A landscape with many peaks, sampled at points; each row gives a point and its height.
A climber steps from a point to the highest of its 2 nearest points, and stops where none of them is higher. Distance is the straight distance between rows; heights are no part of it.
k_225: [  4   8   8 -11   3 -13 -18  13   9  -2 -26  14  20   1   6  -6 -13 -11
 -11  -9  -1]  h=225
k_497: [-15   3 -11   5 -20   8  12 -12  -4   2  20   1 -10   3  -1  13   3  16
  11  11  -7]  h=415
k_85: [-23  -6 -20  10 -20  28   0 -33  -8   8   9 -24 -17 -10  17 -13  19  -9
 -21  15  11]  h=111
k_462: [ -2   5   3  -5   2  -4   0   6   6 -13   3  20   7   8 -19 -11 -13  -9
  13 -15   3]  h=198
k_539: [-13  -9 -28  15  -1  18   8 -24  -7  13  22 -12 -11  -4  17   2  16   3
  -8  20   4]  h=419
k_944: [  1  11  12  -7  -8 -17   6  12  15  -4 -14   2  -4   3  -9   7 -17  -9
   7  -6   0]  h=361
k_685: [ -5 -14  -6  -8  -6 -12   6  -9  -7  -2  -2   6   3  10 -20   8   6   4
   6   1   1]  h=171
k_819: [-11 -12   2  -2 -10   6  -5  -9 -12   5  -8  -1  -2   1 -19  19  10   8
   2   8   2]  h=173
k_303: [ 19   5  15   9   2  -1   4  15  29   7 -24   1   7  -3  31 -12   3 -28
 -18 -17   4]  h=299
k_690: [ 13   1   5 -17  21 -13 -18   4  13   2 -15   0  17  -2  10   0 -18  -2
  -6  -7  -4]  h=208
k_127: [15 -5 10 10 -8 -6 -7 14 -3  9  9 16 -8  4 -9  0 -3  7 18 -6 -6]  h=78
k_378: [  8   1  11  -1  16  -4  -4  14   1   1 -22  -1   9  14  -4  21  -1  15
  -3  -4  -1]  h=231
k_279: [  7   8   8   4   4 -12  -1  15  24  13 -18  -4   8   6  28  10  -5 -10
 -10 -12 -11]  h=245
k_814: [ -8  -2   7 -11  -8 -13   5  10  -1  -8 -11  -1 -12   5  -6  14  -9   3
  11  10  -9]  h=418
k_869: [-11  -2   2   5   1 -19  -6 -14   7 -15  22  10  -3  11 -12  -9   7   9
  -1  12   3]  h=218
k_201: [-9 -3  8  2  4  0  1 -6  1 -8 17 14  1 18 -7  1 -2 22 19 -2 -9]  h=86
k_415: [  0  -5  -2  -1  12   7  -4   2   6  21 -41 -24   8 -14  22  15  22   1
 -15  11  -3]  h=595
k_850: [ 17   0   0 -12  -8  -2  -2  -6 -15   0   4 -10  -1  -3  -9  10  -5  12
   9   4  -2]  h=550
k_277: [ -8  -5   4  -3  -6  31   4 -15 -22   3 -10 -21 -12  -5 -19   6   2  -2
   7  15   7]  h=179
k_674: [  1   7 -24  14  -3  -8   6 -15  -2  -2  29 -11 -15   2  19  -6   3  -4
 -15  23   2]  h=87
k_883: [-13   7 -29  18  11  -9  14 -13  11  -3  23  -6   5   8   1 -17  10   1
 -13   9  -5]  h=337
k_66: [ 21   7  10   0  13 -19   2  18  15   4 -22  -9   5   0  27  -4  -3 -20
 -14 -12  -5]  h=267
k_420: [  5  14  20   5   1  -6   7  26  10  -2 -14  11   7   2 -12   3 -11  -3
  -3  -9  -3]  h=323
k_2: [-20 -12 -11  -4  -4 -12  -9 -22  -2  -8  29   2   1  11  -1  -8  11   2
  -6  13   3]  h=177
k_9: [  0  14   4  -1   4  -8  -3  -4   6 -12  11   8  -5   1 -19  -8   5  12
   9  13   2]  h=278
k_271: [  2   5  11   3   3  13   0   1   9  -8   2  25   4   5 -12 -18 -21 -20
  11 -20  16]  h=261
k_17: [  3 -13   7 -11   3 -10   2   1 -11  -6  -6   4   7  -9  -3  -3  -7  19
  10 -14  -7]  h=521
k_273: [-15  13 -12  18 -15   2  12  -4  18   0  25  20  10  15   4 -32  -5 -23
 -15  -5  -1]  h=180
k_300: [ -6  -8 -13   0  -7   5   0 -14 -21  -4  22  -7 -15  -2  -2  -3   9   3
  -8  21   7]  h=567
k_502: [  2  -3   1 -15   8 -14   0  13   5   2 -31  -6  14 -12   5   7   3   3
  -2  -2 -11]  h=540
k_213: [ 13   3  14   4 -12   0   4  22   0  -4  15  13  -7   0  -5 -21   2   1
   7 -10   1]  h=129
k_585: [ 20   5  12   2  11 -11 -12   0  -3  10   1  -8  -1   7 -14  17 -11  -5
   8  -7  -5]  h=20
k_645: [-12   2 -10  13 -14 -12  15 -15  -3   2  24   1 -19   4   9   4   4  -2
   4  12 -13]  h=335
k_350: [-11   1  -2  -7 -19  45 -11 -16 -25  11  -7  -8 -12 -13 -16 -11   1   0
   5  -4  11]  h=262
k_573: [  8  13  10  -5  13  -1 -16  20  24   0 -17   7  21   1  18  -5 -14 -18
 -17 -18   6]  h=249
k_187: [  5  -5  15   5   3  -7 -14   6  -7   6   5   2 -12   1 -16  16   3   4
  14   0  -2]  h=41
k_328: [-10 -17   9   0   5  27  -6  -5  -7  18 -42 -23  -5  -3  -4  17   9   2
  -6  -4   9]  h=492
k_96: [ -3 -10   3 -17 -12  27  -8  -1 -11  15 -19 -20  -3 -16   0  19   1   5
   1   6   3]  h=394
k_44: [ 14  -3   2 -10   0   9 -10   7  -9  23 -22 -19   2  -8   8  20   1   4
   3   8  -8]  h=439
k_606: [  2  10 -25  17  -4 -15  16  -1   6   2  24  -4  -9  11  29 -12  -3 -12
 -11  12  -4]  h=99
k_541: [  4  -1 -10  -3  16 -17  -3   7  16   9 -31  -6  11  -5  22   8  15   1
  -4  -2 -12]  h=499
k_701: [-11  -7   3  -4   0  22 -10  -6   2  24 -39 -22   2 -10  19  27  13  -2
 -21  -4   6]  h=542
k_249: [ 21  -2   8  -5   3 -15 -17  11   0   9 -14 -14   8 -10  11   7  -8   5
  10 -10   3]  h=449
k_289: [ -7 -10 -22   5   7   8  -6 -14 -12   4  30  -8  -6   1   9  -7  11   3
   0  19  -8]  h=479
k_607: [ 14   0  12  -7  16   0  -2  18   7  -7 -18   6  11  13   2  -5 -15   0
   7 -23   7]  h=407
k_307: [  2   0 -10   3  24  -5  -5  -4  12   8 -21 -14   3  -6  24  16  21  -3
 -20   9 -12]  h=536
k_721: [ -5  -1   1 -10  -4  25   0 -13 -14   0 -12  -9 -18   5 -13  12  -4  12
   3  27  13]  h=149
k_293: [ -7 -15  -2 -11 -15  41 -17  -8 -12  18  -4 -10 -13 -13 -11   9  -1   4
   5   1   4]  h=333
k_312: [ 14   8  12   7  10   4   0  10  19   2 -16  17  12   1  -6 -13 -19 -11
   2 -20  15]  h=345
k_138: [  9  -3   1 -11  -4 -15   5   1 -16 -11   7  15 -17   1  -5   4 -17   3
   7  -3   4]  h=376
k_622: [ -1 -19   3 -12   9  -7  -2   0  -4   5 -20  -5   8 -11  -2   7  -7   4
  10  -5  -5]  h=587
k_846: [ -2   1   9  -1  -4 -19  -7  10   4  -1   0  11  -4  -1  -3  15  10  -2
  17  -7  10]  h=16
k_946: [ 23   5   5  -4  11  -8  -6  28  14   8 -17  11   9 -11  12  -2  -3 -12
   6 -19   1]  h=381
k_953: [  9   1  -5  -5  -6   3   6 -10 -24  -7  14  -8  -8  -8 -12  -2  10   7
   4  15   3]  h=696
k_364: [ 17  -4  10  -6   5 -16 -11  21   8   2 -17   2   0 -11  -1 -11  -1  -2
   6 -12   1]  h=414
k_70: [ 17   1  11 -19   2  -6 -16   8 -11   2  -8 -11   6  -5   3  14  -4   1
   8   8   1]  h=482
k_673: [ -6  11  -6 -12  -9  -7  12   4  -8 -16  27   5  -8   3  -5  -2  -8   4
  10  15 -12]  h=546
k_260: [ 24   4  17   6   4   0   7  30  19   5 -24   3  13 -12  20 -13  -2 -16
  -1 -24  13]  h=344
k_807: [  9   6  -4 -16  -9  -6   5  12 -11 -14  15  14 -12  -3 -11   9  -9   6
  -8   7  -4]  h=430
k_785: [-17  -2   5   1  -5   5   5   3   6 -15  17  18  12  13  -9 -24  -9  -2
   5 -18   0]  h=183
k_194: [  3  -3   2  -4  14  -6  -1  10   2 -12 -13  11   6  -3   4  -4 -14  14
   1 -20   1]  h=458
k_268: [ -9 -11 -22   7  -3 -10  23 -11  -8  -6  19  13  -6   4 -10  -4   2   4
  -6   2 -10]  h=270
k_400: [ 12  -5  23 -14   0 -15  -9  13   3  -9   0  -1  -3  -2  -8  -7   1  -2
  -4  -5   3]  h=382
k_660: [ -8   7  -6   9  -7   8   8  -4  10  -9  27  22   4   2   0 -30  -4  -8
  -1  -2   2]  h=246
k_128: [-12  -3   1  11   0  -1   5   2  14  -6  18  23  -1  16  -6 -16  -1  12
  17 -14  -1]  h=133
k_188: [ -6   8  13   0  -6  -4 -16  -2  -1  -4  -4  17  16  10 -11  -4  -7   3
  19  -3  -3]  h=145
k_363: [ -8  17 -18  23  -6 -10  12 -10  14  -9  30   9   9   2  21 -20  -1 -18
 -17  -9  -2]  h=138
k_538: [-11   8 -12  14  -9  -7  16   2   1  -8  36   8  -5   9  17  -8  -2 -16
  -7   0  -5]  h=116
k_343: [ -1 -13  12   0   9   1  -1  -6  -8   2 -16  -8   2   4 -17  21   5  19
  -4   0   2]  h=205
k_111: [  8   9   8   0   3  -5   4  13  -4  -5  -9   7   7  18 -19  10  -1   7
   6  -4  -5]  h=271
k_477: [ -5  -5  -1  10  -5 -11  11  -5 -10 -11  16  11  -2  -3 -15   1   6  -1
  -1  -5  -5]  h=224
k_100: [-16  -5  -4   0 -10  32   7 -25 -17   3  12 -19 -13  -9 -12   5   4   3
  -7   8   5]  h=152
k_604: [-17   0   5  -9   5  -2  -8  -8   0  -8   5  -3   9   5  -7  14   1  13
  26   2  -3]  h=53
k_401: [ -8  -3 -32  25   4   3  10 -20   1   5  22 -14   9   1  10  -1   8   6
 -16  12  -6]  h=380
k_586: [-17  -3 -14   9 -15  36   1 -29  -1   6  16 -26  -9  -8  -5  -3  16   0
  -5  14  11]  h=130
k_897: [ -3  -3 -10   5  12   3   2  -7  -8  -6  32   4  -5   6   4  -6   7   5
   9   6  -1]  h=405
k_816: [ -2   0  15  -4   0  -7  -4  10   9 -10  -2   6  -2  -7 -22  -9   5   8
   0  -2  -6]  h=343
k_750: [ -7   7   0  -5 -19  -6  12  -3  -7 -13   9   0  -7   8  -7  10   2  13
   9  14  -7]  h=541
k_717: [ 13   9   9  -2   4  15  -7  17  19   6 -29   9  12  -4   6 -14 -19 -23
 -11 -14   7]  h=287
k_382: [ 11  -6   0  -1  -7  -6  13  10 -12 -14  14  11   8  -3 -11 -11   5   5
   5  -7  -2]  h=178
k_284: [ -9   3 -25   8  12  -1  13 -18 -20  -4  20 -16 -10   4  20  -5   3  -3
 -23  21   1]  h=79
k_982: [  2   9 -18  13   4   1   4 -11   3  -9  29  12   5  -2   6 -21   1   0
   6   1  -9]  h=324
k_810: [  1   4   9   6  25  -8  -3   1   9   7 -23 -12  10 -12  26  23   7  -8
 -17   6   3]  h=498
k_12: [ -4  -1   8  -6 -15  38  -1  -9 -20  10 -24 -19 -16  -7 -20  -1  12  -9
   3   3  21]  h=211

Where does a climber stop that starts at each point below?
k_187: k_673
k_819: k_673
k_846: k_673
k_538: k_953
k_883: k_953
k_12: k_953
k_284: k_953
k_685: k_673
